The views of a scene show one set of named points, each view turned or mirrored, and shifted as a whole, with a little noise and some points left out.
In the rows, zero is written as 128.

Scene 1
View 1
pazi: [132 218 101 103 152 164  99 150 167 139 101 136 143 147 150  91 129 148
 195 115 119  66 124 175]
Dul: [162 141 142 119 142 140 127 142 148 117 111 129 121 156 128 122 126 121
 140 105 109  74 130 171]
difu: [155 199 117 123 171 122 113 127 145 154 123 190 151 137 145 107 124 140
 170 133 122  88 139 174]
nemek: [191 175 102 128 207  65 120  85 200 136 131 135 146 153  83 162 126 161
  52 147  79  40 143 200]
nak: [151 109 164 144 133 131 129 135  96 142 131 219 137 121 171 108 124  97
 193 110 140 159 146 154]
sizu: [160 108 165 134 130 137 136 143 115 122 121 170 122 143 148 118 124 102
 160 101 123 117 137 159]
zufi: [151 203 101 135 192  95 104 101 148 175 138 229 172 114 153 112 124 147
 170 153 126 119 151 178]
vesi: [155 122 129 127 147 127 119 123 164 120 116 127 128 141 129 133 130 125
 128 108 105  94 134 176]
gofas: [167 108 133 124 145 122 126 125 178 104 113  91 118 155 109 146 131 126
  95 102  91  69 130 180]
difa: [164 241 128 111 175 134 122 146 127 158 117 200 146 159 142  94 117 142
 183 133 125  53 134 172]
misos: [148 172 143 124 143 149 122 150 114 144 117 194 138 140 162  95 123 117
 199 114 134 108 136 159]
tovaz: [132 115 131 121 118 167 111 149 155 112 105 112 124 137 154 111 134 117
 176  90 118 112 125 165]
kifo: [145 136 127 124 142 140 114 132 155 125 116 138 134 137 144 119 130 125
 157 107 115 104 133 172]
Mep: [134 110 157 129 110 169 122 157 113 123 112 163 125 131 174  97 128  98
 207  90 136 140 132 152]
Favos: [156 149 149 118 136 153 129 154 131 122 110 146 122 157 142 109 125 116
 167 102 119  82 128 165]
veb: [156 185  97 106 165 134 108 128 204 117 103  81 131 161 107 130 132 156
 112 114  88  31 124 190]
View 2
zufi: [174  92 128 159 183  74 146 130 124 101  77 121 145 113 185  90  57  97
 196 102  83 160 147 114]
vesi: [108 147 141 121 138 133 118 134  93 132  95  92 113  79 153  92 125  93
 131 164  85 179 158 135]
sizu: [136 162 137 112 143 135 123 156 131 141  99 132 126 100 142 104 116 121
 114 155 137 158 177 139]
tovaz: [126 173 151 128 129 146  90 125  83 153  98 113 141  78 128  99 145  93
 113 131 109 190 161 154]
gofas: [ 70 145 141 112 125 149 115 142  82 133  99  74  92  64 154  91 142  86
 123 194  67 190 158 135]
Mep: [165 186 148 122 139 141  97 141 120 159 100 152 159 102 118 109 131 120
 102 114 159 167 176 155]
difa: [127  69 116 176 144 114 115 182 131 113  80 162 158 107 173 116  95 117
 180  95  74 200 166 140]
nak: [186 171 139 113 165 112 134 143 151 138  97 148 144 120 143 101  88 129
 122 129 166 134 177 131]
veb: [ 60  99 134 155 119 142  97 143  61 124  87  82 116  59 165  95 143  71
 158 152  20 227 145 144]
difu: [141  98 128 158 156 105 123 149 117 116  83 131 146 102 170 101  91 103
 174 110  82 182 157 131]
nemek: [ 58  72 122 136 149 108 153 148  90  89  83  52  71  69 206  82  94  75
 186 200   7 187 142 106]
misos: [158 131 132 146 148 121 112 159 133 134  90 158 161 110 147 111 103 121
 143 102 125 174 171 143]
kifo: [128 148 142 131 142 129 110 133  97 137  93 110 131  85 147  97 122  95
 134 138  97 182 159 140]
View 3
difu: [127 142 162 123 115 123 117 111 112 144 153  88 147 179 162 168  83 153
 138 135 191 160 121 136]
Favos: [150 131 120 126 108 139 124  84 112 153 150 122 115 140 153 118 125 136
 127 121 172 142 126 122]
misos: [140 141 150 143 114 109 156 101 100 142 131 101 122 165 166 125 102 165
 136 119 173 145 143 127]
nak: [159 131 122 174 107 118 193 154  86 127 124 108 109 154 167 142 120 191
 133 126 159 103 154 135]
vesi: [151 123 104 120 108 160  94 118 126 142 160 132 126 134 144 167 138 127
 124 137 192 124 109 133]
tovaz: [147 131 112 138 118 126 117  94 135 132 122 152 109 126 139 124 160 129
 127 118 201 115 126 119]
Dul: [152 125 109 116 106 158 101  91 119 154 164 127 120 136 148 138 131 125
 123 129 177 141 113 128]
gofas: [159 115  81 103 103 189  64 107 134 154 179 144 123 119 135 167 151 104
 116 141 187 126  93 133]
sizu: [165 123 103 147 104 146 152 122  99 143 146 124 108 135 158 131 134 158
 125 126 158 115 136 129]
veb: [128 130 124  78 115 166  29  68 151 159 179 130 145 142 133 169 123  86
 125 138 217 168  83 129]
zufi: [118 145 178 136 120 114 128 154 105 131 148  70 162 199 171 212  64 177
 146 149 199 152 123 150]
nemek: [139 117 114  74 100 209  26 135 128 163 224  93 168 161 148 243  87 109
 123 171 193 165  68 156]
pazi: [113 150 171 110 125 101  94  59 137 145 133 113 140 168 148 130 106 124
 139 119 217 172 118 121]
difa: [125 145 175 111 111 118 121  72 100 162 163  72 144 185 167 133  64 149
 139 126 172 192 125 130]
View 4
veb: [ 98 168  11  97 127  97 147 199 113  86 155 174 101 133 201 120 179 182
 115 143 154 130 107  78]
Dul: [113 138  87 123 116  79 169 184 100  91 152 121 133 155 172 139 168 149
 133 137 130 127 100  91]
pazi: [139 176  50  90 133 136 125 175 125  54 173 108 119 118 160 173 161 152
  94 150 123 148 107 122]
Mep: [120 123 149 147  97 109 177 165 131  71 155  35 147 164 135 179 164 120
 122 151 106 134  98 117]
zufi: [151 173 135 109 112 166 110 114  94  82 101 124 121  92 157 120 124 151
  73 162 127 135 175 135]
sizu: [117 122 152 147  99  89 178 159 101  94 132  81 145 160 153 141 156 130
 131 144 118 124 113 103]
nemek: [103 166  55 106 118  95 139 163  70 123  94 228 100 113 218  56 153 193
 111 140 169 114 159  73]
misos: [152 148 133 119 119 120 143 149 100  72 150  77 145 131 139 168 143 124
 108 148 108 139 117 131]
difa: [180 177  89  83 145 119 110 150  70  73 158 132 140 101 153 155 129 136
 100 141 115 145 125 136]
difu: [148 166 104 104 123 132 125 145  94  78 134 123 128 111 159 138 140 147
  95 151 124 139 139 124]
Favos: [128 140 102 122 119  88 161 176 101  83 159  99 140 150 159 156 161 136
 127 140 121 133  97 106]
tovaz: [ 95 133  95 138 101 106 178 185 144  72 159  71 124 164 160 163 182 146
 122 151 125 132  93  98]
kifo: [107 142 101 129 105 111 163 170 122  83 140 101 123 147 168 141 168 151
 114 151 131 129 116 100]
View 5
vesi: [128 139 136 117 154  82 129 158  86 104 133 108 150 118 131 137 136  94
 162 140 154 165 136 102]
zufi: [154  86 106  82 106  39 161 117  81  63 101  85 169 120 145 105  74  41
 211  80 191 225 124 120]
kifo: [133 124 112 114 149  77 132 152  94 102 132 106 146 116 131 120 135  75
 175 140 141 170 124  93]
Favos: [167 119 113 108 168  67 147 146 110 110 145 111 144 120 135 103 141  82
 169 138 116 156 124  90]
tovaz: [121 130  89 127 157  88 121 161 105 119 142 109 132 114 125 116 157  67
 176 162 114 152 115  78]
difa: [216  66 116  71 158  27 183 134 105  60 136 104 161 129 148  84 114  51
 174 112 144 205 129  94]
nak: [138 145  74 117 119  66 146  98 120 145 118  96 142 107 135  84  92  77
 230  80 105 149 102 115]
difu: [177  87 115  84 141  43 163 134  94  72 124  99 160 123 144 101 107  56
 184 109 160 203 127 104]
Mep: [136 133  61 126 144  78 133 128 126 143 137 104 130 108 130  84 135  65
 209 127  85 139  99  87]
pazi: [171  65  91  91 164  54 151 168  98  60 144 106 147 125 138 101 150  28
 165 163 141 203 122  68]
nemek: [151 125 220  87 154  63 147 169  46  44 122 105 180 131 142 175 112 115
 123 121 237 212 175 129]
Dul: [156 129 136 110 169  74 141 156  98 104 144 114 147 121 134 123 144  94
 155 143 134 159 135  95]
veb: [153  99 166  98 183  73 135 197  70  52 147 115 156 130 134 153 164  80
 117 182 182 196 155  82]
sizu: [146 149 109 118 149  75 141 124 112 136 134 107 142 114 134 103 122  97
 190 111 110 140 119 108]
gofas: [128 153 170 120 173  91 123 176  79 102 143 116 149 121 129 157 153 117
 133 157 159 156 150 102]
misos: [172 102  82  99 143  52 160 123 118 107 132 101 145 117 139  81 117  55
 202 110 113 172 110  95]

In a view up to two points have been moved. Name them for each view, in the order of its rows, or write none.
view 1: none
view 2: tovaz, Mep
view 3: difa
view 4: Dul, sizu
view 5: difu
